A landscape with many valleys, sampled at points; each row gives a point and its height.
A ball rolls from a point to the lowest of its 2 nearest points, and stops where none of them is lower. Distance is the straight distance between rows; heights are no part of it.
q_518 h=78.0: [ 22  12  13   0 -12   4  15  -8  15  -3 -17  15 -12  10  28  -5  16   7
  28  -2 -19   7  -5  23  -7  23 -22 -20  13  -9 -24   4  -5 -10   7  15
  -5]
q_748 h=34.8: [-10   0   7 -13 -21 -21   0  -6  -3  -5  -6  22   3  15   2   6  18   7
   9 -13  17  -2  23   6  32 -12 -10 -12  11   0 -15   2  11  -2 -12   2
 -23]
q_399 h=16.2: [  2   2   0   4   0   3   1 -11  17  -3   9   4   3   3   1  -2   1   9
 -19  -2   2  25  -6  -4   3  15 -10   3   0 -11  18  30 -16  -9  -6   3
  12]
q_364 h=64.2: [ 33  -1   4  11 -11  -5   7 -18  31 -12   9   1  -9   4  17   7  11   0
   7  11 -12   8  -3   2  -8   3 -16   5  -9   1   0  27   7 -16  -5   2
  19]
q_26 h=53.8: [  9 -13  -8  -5  -2  29   4  11  -7   9   1   1  -2  11  20   2  -2  -5
  18   2 -18  14   4  11   9  -5   9   4  -3  -1  -3  -3 -16   0   8  12
  11]
q_193 h=79.9: [  7 -15   6   9 -22  -6  12  -9 -18 -18  -3  -4   3   1  15   8 -17  -5
   1 -13  19 -16  11  -2   1 -27  -1  11 -10   7 -20 -19  26   6   0 -11
 -17]
q_62 h=37.0: [ -2 -20  -5 -18   1  32 -12   5  -6  17  16  14  -8  -6   0   5  18   8
  24 -13 -40   7  -1   7  13   5  21   8   9   1  32   7  -6   4   2  14
  21]
q_466 h=9.2: [  5   7   2   4 -17 -16  12   8   0  -5  -7 -14  -8 -11  -9 -20  -9  -5
  -4   0   3 -17  -5  -2 -24   5  -4   4   3   8  -9 -21  13  31 -13 -24
  -4]
q_268 h=38.3: [ -4  16 -11   2  31 -21 -14  16  30   8   4 -15   5  -3 -17   0   8  -3
  -4  20   6  -5   5  -7  -2  12   0  -6 -12   4   5   6  -5   0  -7   1
   4]
q_208 h=45.3: [  8 -11   2  -6   3  22 -11  -2   2  15  -5   1  -4   1  22  12  14   3
  14  -1 -25  14  -5   4  19 -16  10   1  -7  -6  14   9 -23 -20  21  26
   7]
q_567 h=61.6: [ -5 -13 -13  -4  15  23  -1   7 -20 -12  12   5   4  21   0  -9 -15  -5
  -3   1   2  23   8  -2   7  -5   9  14   4 -10  10   4 -26   0   7   6
   0]
q_506 h=57.1: [ 14   1   0  14  -2  21   0  -8  -2   8  -8 -13   6  -6  20  17  -7  -5
  -4   3  -4  13 -11  -3  -7   0  -4  -2 -15 -16   3   6  -3 -22  12   8
   1]
q_38 h=25.3: [ -5  -2   2 -13   2  11 -18 -10  11  15  17  18  -5   0  -2   3  36  13
  15 -10 -26   7  -3   5  20   2   9  -4  19   2  22  28  -7  -5  -2  12
  19]
q_875 h=36.4: [ -6   2 -10   3   5  -6 -15  13 -17  -2 -12  -4  23  -5 -10  15 -14   3
  -6 -12  17  -6  34 -11  23  -5  18   0 -15   6  -1 -18   8  15  10  -5
 -26]
q_580 h=74.6: [ 29  -5   7   6 -18  16  20  -9   7  -1 -24   4   0  -3  22   1 -10   7
  -9 -12  -1  22   7  -2  -2  26 -14  -3  -3  -1  -7   0 -18  -3  15  -8
  -5]
q_930 h=83.0: [  0  -4   7  -4 -15 -22  -1 -10   5 -12  10 -11 -15  16   6   4   3 -16
  -8  10   9  -1   5  -9  21 -45  -1  13  -7  -2   4  17   0   6 -11  -1
   6]
q_822 h=70.5: [ -8   4  -8  19 -17   8  16   5 -26 -17  10 -15  -6 -12 -25   7 -35  -1
 -21  11  11 -11 -21 -10 -36  12  12  14  -6   7  -2 -11  31  18 -12 -23
   3]
q_863 h=47.8: [  8 -13   2  -5 -26  16  17  11 -10  12  -1  -9  -6  -3  12  -5  -1  -6
  -3 -10 -19  16   5  -7  13   4   5  15   1  -6  11  -2  -5  13   7   5
   6]
q_968 h=42.6: [ -2   2  15  -6 -15   8  -1 -14  13  21  -5   5 -14 -21  11  16  33   3
   7  -8 -19   1 -12   7   5  11  -6  -9  10   3  10  19  15  -4   2   6
  12]
q_871 h=49.1: [ -3 -32  16 -15 -10   6  13 -20 -15 -19  -3  13  -4 -11   7 -12  -1   8
 -11 -31  13  -3  -4 -12   8 -13   8  21  -3  14  -4  -8  -4   4   1 -17
 -14]
q_999 h=41.9: [-19   9 -20  14  11  17  -3  15 -27   0   3  -8  12   7 -22   9 -21   5
  -2  11   6  -8  -9   3 -20  -1  18   1   3  -8 -12 -20  16   4   2   1
   5]
q_531 h=21.3: [ -8  22  14   3 -11 -43   1   0  -1   1  -3 -11  -3   9  -3  -5   0  -8
 -10   9  32 -15   8   3  -3 -22 -20 -17  -5  -7 -12  -8  22  -2 -17  -8
 -24]
q_249 h=38.2: [-20   5  -1 -11 -33 -20  -6  12 -12  -6  -1  19   6  22   1   4   7   3
  -6 -16  13   8  25   6  39 -11   6  -6  16 -16  -5  14   7  20 -18   4
  -9]
q_100 h=41.2: [-17 -12   9  -5 -22  22   5  12 -23  10  -2 -12  -3 -12  13   9   3  -3
  -9 -16  -8  10 -10  -5  12   3  14   7   7  -8  19  -4   7  13   6   3
   1]
q_969 h=73.8: [  3  10  14  -1   2   3   1  -9  14  10 -13   6  -7   1  26   6  23  -5
   9   3  -7   9  -9  15   7  -2 -11 -25   5  -8  -2  16 -15 -29   7  25
 -10]
q_864 h=32.7: [ 24  -7   9  -3  -4  -9   1 -13  22   2 -12 -25  -1 -16   6   1   1  -8
 -10   8  -2   1   7 -19   8 -19  -6  10 -29   9  10   3 -16  -5  16  -8
  -2]
q_80 h=52.3: [ 39  -8  -7   4  11   0   1  -4  39  -9   1  -5  -5  -6   9  -7  -4   1
   0   7 -15  20  11 -10 -13  12 -19  11 -15   6  13  13 -20  -3   5  -8
  18]
q_403 h=66.9: [  0  -8 -25  -2   9   4  -9  19  -4 -10  17  -4  10  21  -4   5 -10  -6
  -1  11   2  10  17  -5   6 -12   8  18  -3  -4   6   7  -5  16  -6  -3
  13]
q_775 h=55.4: [ -3  24   6   7  16 -10   6  -1  20   3 -10  -1  -1 -15 -14 -11  -5   8
  -4   9   6 -27 -13   5 -33  32 -13 -14   1  10 -12 -12  12  -7   1  -8
  -4]
q_428 h=57.2: [-22 -11  13  -3 -18  -1   9  11 -36  -2 -10   4   3  -6   4  -5  -1   8
  -9 -25  14  -9  -1 -10  13 -17  19   5   5   1   4 -19  15  22  -4  -8
 -18]
q_849 h=62.7: [  4  -6  -1   2   7   9   9   5 -20  -9 -14   3  18  13  17 -10 -13  -1
  12 -12   8  -5  17   0  -3 -13  -6  -1  -2   0 -28 -32 -10   0  12  -1
 -23]
q_439 h=70.6: [ 35 -10  18   2  -7   4  14 -19  33 -11 -19   1  -8  -3  29 -15   0   5
  -8  -4  -6  20   2  -7  -6  13 -24  -4 -12  -3   0   8 -29 -18  10   2
  -1]
q_479 h=66.6: [-25   7   6   4   0   5   4  13 -17  16 -10 -24  -3  -6 -13  -7  -9 -10
 -24   8  11  -2  -8  -7  -5   4   5 -11   5  -6  19  -8  -2   6   4   4
  -6]
q_200 h=46.2: [  6  -6 -17  -6   4  27 -18   1  11  20   7  10   2 -19 -10  17  16   8
  13  -9 -30   7   4  -2   5  22  12   9   4   9  30   8  -3   4   7   7
  21]
q_50 h=30.9: [  3   6   2  -9  -5 -32  -4   4  13  -6  -5   6   8   0  -8   3  12   4
   0  -7  18  -7  22  -1  29 -18  -3  -7  -1   3  -2   6  11   8  -9 -14
 -14]
q_302 h=48.4: [-17 -18   4 -16  -1  16  -1  10 -18  -2  10  13 -11  26  12 -24  10  -2
  -4  -6 -22  26   5  10  32 -13  11  13  27 -12  11  14 -30   1  -2  23
   0]
q_761 h=53.1: [ 15   8 -13  -1  11 -15  -5  12  16  -7 -14   5  15   6  -2   6   4  -2
  15   3   3  -4  29   7  16   0 -11  -3 -10   4 -22  -6 -11  -6   6  -2
 -13]
q_16 h=62.8: [  0  -9   3   1  -1  20  -2  -6  -9   5   1 -20  -8 -14   7   7  -7  -2
 -12  11  -1  18 -10 -10   6 -12  13  10 -12 -13  22  11 -12 -10  10   3
  13]
q_651 h=30.6: [-11  20 -13   8   5  -7  -2   8   2   3  -4   7  16   3  -9  16  -9   8
  -7  -4  12   9  11   9  -3  30  -5  -8   5  -8  -5   4  21  -4  -5   2
   9]
q_65 h=72.4: [-17  15  11   1  30   1 -13  -4  -4  21  -4 -20  -5  -1 -15  12   5  -4
   1  25   9 -19 -30   2 -15 -18   2 -15  -8  -4   3  -5   1 -23  11  17
  -8]
q_716 h=80.6: [ 26   8   2   9 -11  26  12  -4   9  -5  -5  22   3   7  27  -4   2  11
  13 -10 -19  21  -1  26 -18  33 -22 -17  14 -15  -9   6  -7 -10  -3  14
   6]
q_67 h=71.2: [ -7  -6   3   8  -2 -11   5 -10 -23 -16  14  16  -1  13 -12 -11 -15   2
   3  -5  19 -22 -10   0 -27 -13  -5   6   9  11 -29 -23  13  -5  -5 -18
 -10]
q_893 h=31.2: [  2   5 -22  14   5  -6  -9   7  -9 -14   1   3  23   4 -20  16 -23   4
 -16  -6  28  -1  26  -5   6   5   6   0 -12  -1  -2 -10  10  12   0 -16
  -9]
q_472 h=70.8: [ -7   3 -33   8  -3  -5  -4  22 -11 -16  18 -11   7  19  -9  15 -28 -18
  -8  17   7  14  11 -10  -2  -6  14  15  -7 -11   9   8  12  23 -13  -9
  26]
q_454 h=25.9: [ -4  19  18   3   5 -30   3  -8  12  12 -16 -17   4  -7   4   2   5  -1
 -12   8  32  -9   2   2  10  -6 -10 -23  -9  -5  -3   0   6 -10  -9  -5
 -24]
q_393 h=39.3: [  2  -7   3  -4   6  -9  -7 -19   2  -2 -13  12  10 -22 -12  15   8  10
   1 -17   1 -20  11 -15  13   1   7   1 -10  26  -1 -21  12   6  11 -17
 -15]
q_837 h=51.9: [ 20   7  -6  19  13   3  10  -5  21  -7   1   1  -4  12  17 -12  -2 -12
  15  18   2  10  -2  13 -28  14 -25  -8  -3  -8 -16   4  -3 -17   8   4
  14]
q_58 h=76.0: [  8  11  22 -10 -10  -7   8 -10  24  12 -19  14  -8  -4  25   0  30  -2
  28  -2 -18  -2  -3  22   7  11 -21 -28  15   1 -15   7   2 -18   5  18
 -17]
q_723 h=66.5: [  6  -2 -15   2  -7  14   7  10 -17  -6  12 -11   0 -26 -21   6 -25   6
 -15   1  -3  -4 -16 -17 -33  24  14  21  -8  17  12 -12  19  23  -6 -22
  15]
q_818 h=30.5: [ -9   7   8  -5  12  -9  -9  -6   2  14 -24  -3  11  -9  -1   3  10   2
  -5  -6  19  -7   7   1  15   1  -4 -18  -5   1  -5 -15  -2  -9   3   0
 -32]
q_25 h=35.1: [-18   2   5   0 -22   9   7  20 -25  14 -20 -10   5  -1   8  14  -1  -7
   3  -5  -4   3  -4  11  12   2  11  -3   8 -11  -2 -11  13  18   3   6
 -14]
q_559 h=67.7: [ 23   8  11  14  -8   1   2 -20  28   0   4   1 -11  -3  26  12  27   5
  18  12 -17   2  -5  19  -7   6 -20 -16  -2 -14  -2  28   9 -20  -8  14
  16]
q_582 h=34.7: [-12  -9   9 -16  -6  22  -8  -3 -10  14  12  23  -8   3   7  -8  22  16
  -3 -13 -18  14  -3   4  25   9   9   1  31 -10  34  32 -17   2   1  15
  13]
q_910 h=64.8: [-11  13   7 -14  12 -32 -12  -6  20   7  15   4 -12  -7 -25   0  28  -7
  20  15  -6 -32 -15  -3  -7 -18  -1 -10  -5  18  -7   4  19  -2 -12  -3
   1]
q_219 h=75.6: [ -1  -6 -16   6 -18 -10   0   0 -17 -29  23  18   4  22  -2  16 -21  -8
  -7  -6  24   6  10  -6   0 -26   8  18  -5  -9 -17   4  17  11 -18 -18
  10]
q_695 h=26.1: [-36  18   0  -9  -5 -23 -18  14 -15  13   1  -7   3  -1 -22  11  10   1
 -12  -2  19 -16   1  -3  20  -9  16 -11   6  -4  16   2  22  21 -18   2
  -5]
q_561 h=67.1: [-16  -1  -1 -18  18 -23 -18  -5   9   7   8  12  -2  -7 -29   7  25  -6
  24   0  -4 -28  -6  -2   8 -23  10  -4  -2  25  -8 -16  15   2  -4   0
  -2]
q_588 h=34.9: [ -3   8  -1  -1   6  -9 -16 -14   3   3 -13  10  19 -16 -10  22  13  13
   4 -11  16 -14  13  -2   8  10  -3 -16  -1  15 -18 -12  19 -11  10  -5
 -19]
q_378 h=68.8: [ -7   4  -5   2   8  -1  -2   1 -20  -9  -7  12   8   9 -15  -1 -12   7
  11  -3   9 -23  -4   6 -16  -5   9  -6   0  10 -28 -32  14  -5   3 -10
 -15]
q_103 h=63.4: [-38   5   4  -3   8  17  -1  25 -39  17 -16 -13   6  -5 -15  -4 -11   9
 -28 -12  12  -4  -5  -5   9   3  19  -4  14  -9  19 -13  -9   3   7   7
 -20]
q_211 h=41.7: [-18  -9  15 -18 -10   0  -7   6  -7   8  -3  14  -9  11   7 -17  20  12
  -4  -6 -10  18   6  10  37  -1   5  -7  26 -10  17  24 -23   2  -8  19
  -4]
q_751 h=66.8: [ 26  -7  17 -10 -10   4  11 -12  25  -8 -11  12 -11   5  21 -21   7  11
 -10  -4 -19  28   5   3   9  11 -19  -3   5  -3   2  19 -39  -9   4  13
  -7]
q_257 h=35.4: [  0  16   2  22  -2   0   9  -5   7  -3   3   5  -5  17  16  -7  -3   0
  -7  11   9  10   0  24 -17  26 -22 -15  15 -24  -5  27   3 -15 -15   7
   8]
q_861 h=43.9: [ -7  17 -18  -2  21 -15 -21  25  21  14  -3  -5  11  -1 -15  -1   5  -1
   5  13  -2   6  22   2  21   7   7 -10   1  -4  13  13 -11   6   0  13
   6]
q_726 h=44.0: [ -8 -23  12 -10   2   0  -1 -20 -11 -11  -3  16   2 -21 -17   5  12  16
  -7 -28   3 -15  -8 -15   0  -4  12  14  -5  28   2 -17   7  11   1 -20
 -11]
q_550 h=36.6: [ -3 -10  12   1  -7  16   2 -13   3  17  -2  -1 -17 -15  16   3  20   1
   6  -6 -22   6 -13   3   8   1   4  -1   7  -2  11  13 -12  -9   8  14
   9]
q_792 h=31.1: [  6  10  -4  11  26 -17  -3   8  16   0  -8 -21   5  -9 -11   0  -4  -9
  -3  18   4 -13   4  -3 -14  -5  -5  -6 -23   6  -3 -12   1  -8  11  -6
  -7]
q_42 h=62.1: [ 16 -16  13  -9 -16  11  13  -3   4 -15   3  15 -14  19  19 -27   5   7
  -2   1 -23  28   4   6  17  -1  -9   9  14 -10   7  21 -30   5  -1  14
  -1]
q_372 h=56.3: [ 16   5  -6   7   6 -21   3  -2   6 -10  -5   3  12  14   9   1  -5  -4
   6   6  18  -2  25   2   0 -14 -22  -6  -8  -1 -26  -5   1 -10   2  -7
 -11]
q_37 h=63.3: [-33  25  16   8  15  -5  -2  -4 -15   3   2   7   1  13  -5  -6 -10   9
 -12  11  28 -13 -23  12 -17  14  -9 -28  22 -14 -15   0   3 -29  -5  11
 -19]
q_727 h=62.2: [ -9  19  -1 -14  23 -25 -14  -5  32   5  12  15  -1 -11 -20   0  22   8
  21   4  -4 -24  -8   2  -8  18  -3 -13   7  16  -3   0  14  -9 -12   4
   7]
q_553 h=59.4: [  5  -8  -3  -3   1 -19   2  -1  -5 -14  -9   5   2  19  10 -12 -12  -9
  18   4  11 -10  21   1   5 -34  -8   1  -6   3 -26 -23  -7  -3   8  -8
 -20]
q_962 h=69.3: [-14 -17   9 -24  13 -13  -8 -11  -1   1   1  23   2  -9 -17  -1  21   5
  30 -15   1 -27   0  -4   7 -19  11   0   3  25 -19 -23  11  -6   2  -1
 -16]
q_121 h=24.7: [ -8  10 -17  11   3   0  -7   4  -9  -5  -6  11  22   9 -11  19 -19  12
 -18  -6  20  15  14  -7   7  29   7  -4   0  -8  -5   5  -2  -3   4 -10
  -2]
q_395 h=85.3: [ -5 -22   6 -14  -1  -8 -12 -10  11   0  14  -6  -9   1  -2   9  17 -10
  -2   3   2   1   2 -17  24 -43  14  16 -12   4  11  16  -7  -1   1   8
  13]
q_889 h=38.5: [ 22  -6 -12   0   9  16   5  13  12   7  -7  -6  -1  -7  10 -17   1 -12
  33  12 -33  -6  -6   7 -15   3  -3  -1  -5  11  -4 -21 -15   1  13   8
   7]
q_335 h=66.7: [ -3 -15  -5 -11  19  28   0  -9 -17  -4  11   5  -2   1  -7  -9 -16  -2
  -3  -4  -8  12 -15 -10 -10   7  12  11   3   6  12  -2 -25  -4   8   4
   6]
q_514 h=65.9: [ -4  -1  -1   0  17   7   2   6 -23   4 -15  -4  11  -2  -4 -10 -15   0
   0  -5   5 -15   6  -5  -7  -2   3  -5  -7   5 -10 -30  -8  -5  11  -3
 -20]
q_958 h=58.8: [ -7   8  -2 -11  19 -15  -9  -1  29  13  15   9  -9 -15 -16 -15  22   6
   7   0  -9  -7 -11   5   2  20  -2  -5  11  13  18  12  -1   5  -9  -2
  17]
q_912 h=54.7: [ -3 -10  -6  -2   1  20   4  -8 -17  -4  25  -7  -8  -9 -10  19  -6  -5
  -4  -1  -5   6 -18 -13  -7   0  22  20  -5   7  14   5  15  10   0  -6
  22]
q_551 h=61.2: [ -9  -9  -9  -3   5  24   5  18 -27   5  -2 -13   0 -24 -21  -9 -25   7
 -14  -8  -6  -8 -16 -15 -17  26  25  13   1  12  13 -23  -1  18   8 -13
   0]
q_988 h=77.0: [  7   5  -1  12   2 -27   9  -2   9 -14  22 -27 -21  13   0 -26 -17 -19
 -16  21  18   4  -9  -9 -20 -20 -13  12  -7  -8  10  11 -10   7 -15 -16
  13]
q_339 h=27.5: [ 18   6   2   9   0  -4   2   2  23   0   6   9   1   9  13  -8   3  10
  -4   3   3  26  11  14   7  32 -19 -11  11 -11  -1  28  -8  -8  -7  10
   8]
q_483 h=61.1: [-20  20   9  14  16  -4   3  -5 -10  -5   0  20   9  15  -5 -17 -25  12
  -9   3  21 -13 -12   9 -27  31 -17 -25  22  -7 -30  -6  -2 -22  -7  -2
 -10]
q_8 h=26.4: [-18  17  -6   6 -16 -28  -5   9 -11   3  -7  -4  10   3  -9  12  -2   3
 -11  -8  26 -12  15  -1  14  -6   6 -14  -2  -6   2  -2  22  12 -16 -14
 -12]
q_47 h=73.3: [-15   4  -8  10  -5 -16  -2   0 -20 -18  17  14   4  23 -12  -3 -18   2
  -4  -3  29  -5   2   1 -11 -11  -2   6   8  -6 -19  -8   7  -3  -7 -16
  -6]
q_746 h=59.0: [ 45 -16   4   2   7   0   1 -24  35 -10  12  11  -1  -3   8   5   9   7
   7   1 -27   9  -2  -8  -6   5 -17   9 -17  12   4  18 -13  -7   5   3
  17]
q_701 h=70.7: [ 13   9   1   9  -1   9  -5  -7  21  14   2  11 -12  -8  23   6  24  11
  21  10 -22   3 -12  30  -6  13 -20 -25  15 -10   5  21  -6 -18   2  24
   7]
q_337 h=20.5: [ 16  -3   5   8  15   1   3  -7  21   9 -10 -24  -5 -24   0  -4  -6  -5
  -9  10  -6  -1  -9  -7 -19   4  -2   6 -15  11   6  -7  -9  -6  11  -8
   1]
q_376 h=56.0: [ -6   5  -7  -1  -3  16   5  23 -14  14 -11  -4  10 -17 -10  -6  -9   9
  -9 -12 -11   0   0  -6  -3  35  12  -1   8   3  12 -13   0  15   2  -1
   2]
q_699 h=30.0: [-22  19  -7   3 -14 -11  -1  13 -29   4 -15  -4  13  13  -7  15   0  -7
   0  -1  14  -7   9  10  14  -8  15 -15   8 -13  -8 -14  28   7 -11  -2
 -14]
q_658 h=60.0: [-27 -15  13  -9   5  14  -4  13 -38   3 -13  -9   9  -9  -3  -6  -4   9
 -20 -24  16 -10   1 -10  13 -16  22   5  -2  -1   6 -26  -1   8   2  -1
 -31]
q_212 h=48.2: [-24  16  -7  -9   9 -12 -14  26  -3  12  -6  -4   9   8 -17 -12   1   1
   2  10   4  -9  15   9  18   6   4 -11   9 -10   2   0  -6   6  -5   9
  -2]
q_556 h=78.2: [ 12 -17 -13  -4 -26 -11  11   9 -16 -26  27  16  -2  35   8   0 -11 -10
   7  -6   5   4  10  -1   6 -33   1  30   6  -3 -20  -1  10  19 -17  -9
   8]
q_814 h=82.1: [ -2 -25   5  -8 -14  -6   0 -14 -19 -17   9  15  -2  -1   3  11   0  -7
  10 -17   6 -21  -5  -7   3 -41  19  20 -10  16 -16 -22  36   6  -6 -14
  -8]
q_880 h=73.4: [ -2   8  -8   7  11 -11  -2  -1   4 -13  21 -31 -11  24  -3  -8 -18 -21
 -15  24  13  15  -4 -12  -3 -23 -12  13 -19 -12  12  22 -16  -6  -3  -1
  21]
q_823 h=87.7: [  1 -13   3 -13  22  -9  -9 -10  17  -1  16  -7  -7   4  -4 -14   7 -13
   1  17  -4  -4  -1 -12  12 -35   2  14 -11   7   9   8 -21  -7   9   6
   3]
q_496 h=71.7: [ -3 -12 -14  -7  27  23  -9  -3   4   6   9  -4   3 -21 -17   2  -5   4
  -2   3 -17   2 -17  -6 -17  18  14  20  -8  15  20   0 -17  -4   6  -5
  15]
q_667 h=55.9: [ 10 -22   5 -15  -9  25   8   7  -7 -10  13  16 -18  22  25 -28  11   3
  16   2 -35  23  -5  16   6 -12   4   6  24  -9   6  11 -32   2  -2  26
   2]
q_64 h=10.5: [  7  -4   8  -4  -6  -9  11   4   4   1  -9 -14 -12 -11   3 -26   2 -14
   8   9 -13 -17  -7  -4 -13 -10 -13   7   1  14  -8 -18   5  21   1 -14
   3]
q_645 h=36.5: [-17  20 -19  22  23   1  -6  10  -4  -4  -1  -3  18   7 -24  13 -17   8
  -4  14   7 -14   1   3 -25  16   3  -8   3  -8  -7  -2  16  -7  -4   6
   5]
q_69 h=77.9: [ 20   2   4   7 -10  22   7 -10   8  -5  -4  21   8   1  17   7   1  13
  -1 -13 -12  16   5   7  -6  39 -12   3   7  -2  -5   3  -6  -2   0  -3
  12]
q_771 h=12.1: [ -6   5  12  -2 -13 -12  -4 -21   9   3  11   3  -8  -3  -8  -2  19  -3
 -17   0  12   8 -10 -10  16   1   0  -1   3   0  14  26  -2   0 -10  -5
  12]
q_843 h=19.8: [-27   5   1  -7 -13 -14 -13  -8  -1   4  17  -1  -3   2 -15  13  14   2
 -15  -2  13  -4  -9  -9  15  -5  17  -2  14  -4  20  23   8   5 -15   0
  11]
q_236 h=52.1: [ -3  10  14   1  -3 -11   7  -8  20   9  -3  -1  -9 -17  -1  -8  12   3
   0   7   7 -15 -18  -1 -20  20 -15  -7  13   5 -11   2   9  -2  -8  -6
   1]
q_985 h=69.5: [-21   9  14  -1  18  -1  -6  -2  -3  19 -14 -28  -4  -8 -13  -7  -3  -4
 -22  11  20  -7 -14  -9  -3 -13  -2 -17 -12   1  11  -4 -12 -13  11  10
 -20]
q_160 h=67.4: [ 13 -12 -18   1  17  28  -4   8  -1   9  10 -14   1 -28 -18  12 -17  -4
   5   1 -22  -1 -15 -13 -18  18  24  25 -14  19  16 -19   0  10  12  -7
  15]
q_892 h=58.7: [ -7  23  -6  13  14  -3   6  -2   6  -2 -11  17  19   6 -14 -13 -13  12
  -9  -3   9 -15   0  13 -30  40 -13 -15  11  -4 -21  -2  -1 -14  -3   0
  -1]
q_883 h=48.3: [ -8  -3 -12   6  10  33   4   6 -36   3   9  -9   2  -6  -6  14 -12   2
   2   2 -11   1 -19   1 -20   5  18  12   2  -1   1 -10  21   1   1   3
   9]
q_786 h=48.1: [ 19   4 -16  -5  21  -2  -2  17  24   6 -19  -2  10   0   2  -5   0  -6
  22   6 -17   1  19  12  -5   7  -3  -5 -12  -2  -9 -16 -21  -2  17  12
  -2]
q_264 h=50.9: [ 25   1  -1  14  -9  13  -2  -1  18  -3  -7 -10  -2   5  30  13  -9 -11
   2  14  -8  19   4  12   1  -4 -20  -8 -17 -17  -2  13 -17 -19  14  13
  12]
q_32 h=51.8: [-13  12  -5  -2  -2  -6  -7  20  -2  13 -13  -6   6 -11 -15 -15  -9   9
  -9 -10   2 -10  21  -3  10  17  11  -1   3   5   5 -15  -7  19   1  -5
 -11]
q_885 h=41.3: [  1  22  18  18 -12  -1  21 -11   4   1 -16  -3  -1   3  19  -7  -2  -3
  -5   2  13   8 -18  13 -20  23 -26 -24  11 -13 -18   4   7 -16  -2   1
  -7]
q_532 h=46.4: [ 13  18  -7  21  -1   9  23   0   1  -5 -17  -4   3   9  24 -11 -14  -7
   9   7   2   0  -6  21 -39  21 -23 -16   5 -12 -23  -6   5 -10   1   0
   1]
q_298 h=68.5: [  9  -8 -11   7   2   7  -6   1  -3  -4  25 -30 -13   5  -2   9  -9 -16
 -12  19  -2  16  -2 -14   8 -18   7  17 -19 -16  23  25 -13   0   1   3
  22]
q_680 h=25.4: [ 24 -11   7   4  -2   4  11  -3  17   6  -6 -14  -5 -15  10   2  -1  -8
  15   4 -23  -5  -6  -4 -17  -5  -7   5 -16  11  -8 -18   3   3  11  -3
   3]
q_554 h=80.7: [ 11 -14   5 -10 -35 -15  10  -4  -6 -23  14   2 -16  27  21  -5  -5 -19
   5   5   6  -3   4   2  10 -41  -5  18  -1  -7 -15  11  11  15 -15  -6
  12]
q_673 h=61.0: [  5  -9  -9   0  -3  17   1   2   1  12  13 -26  -6 -31 -16  16  -3  -6
   1   8 -19   3 -13 -17  -5   2  22  19 -19  12  28   3  11  18   6  -3
  12]
q_277 h=48.0: [ -3  11  13   3 -16   1   2   1  11  20 -13 -17  -5 -21  -5  -4  11  -1
  -3  -1 -12  -1 -14   3  -7  16  -4 -12   6   1   8   0  12  -1   2  -4
   6]
q_911 h=53.3: [  0 -21  11  -6 -22   0  20   2 -18 -15  -4  10   0   0  13  -7  -8   5
 -12 -24   6   2   1  -9  15  -5   6  15   6   4   1  -5   0  21  -5 -13
  -8]
q_494 h=53.9: [  2   1 -13  -9  27   3 -21  -3  29  12  23  12   4 -11 -21  -5  20   9
  11   1 -21   7   1  -6  -4  18   3   8   7  16  21   9 -15   0   2   5
  25]
q_839 h=77.8: [  0 -11 -10  12 -18 -23   2  -8 -24 -22  11   5  -3  14  -7  14 -21  -5
  -3  -6  20  -9  11   0  -5 -39   0  17 -12   6 -16 -16  33  18 -17 -28
  -7]
q_127 h=84.1: [ -8 -26  -6  -9  -8   6   0  -1 -29 -15  19  30   3  20   1  14   4 -11
  17 -20   5  -9   1   1   2 -34  13  20   2   7 -27 -15  31   8   0  -1
   5]
q_759 h=42.9: [ 37  -2  -1   5   4   2   2  -1  28  -7  -7 -25  -8  -1  15   1  -5 -14
  -1  20  -9  10   7  -1  -2 -11 -13   1 -26  -3   6  12 -16  -9   9   6
   8]

For each start below, name the point where the ball stops.
q_863 -> q_771
q_160 -> q_121
q_723 -> q_337
q_580 -> q_38
q_483 -> q_550
q_658 -> q_531
q_910 -> q_38
q_37 -> q_550

Call two points neighbours if one is among the 2 nearest of the other. Go from one point of each pair to the other, from neighbour to neighbour, staying as low as possible. Name the highest point that can't be avoided.
q_38 and q_466 -> q_962
q_121 and q_567 -> q_496
q_771 and q_531 -> q_8
q_771 and q_550 -> q_26
q_550 and q_121 -> q_236
q_121 and q_337 -> q_32
q_466 and q_337 -> q_680
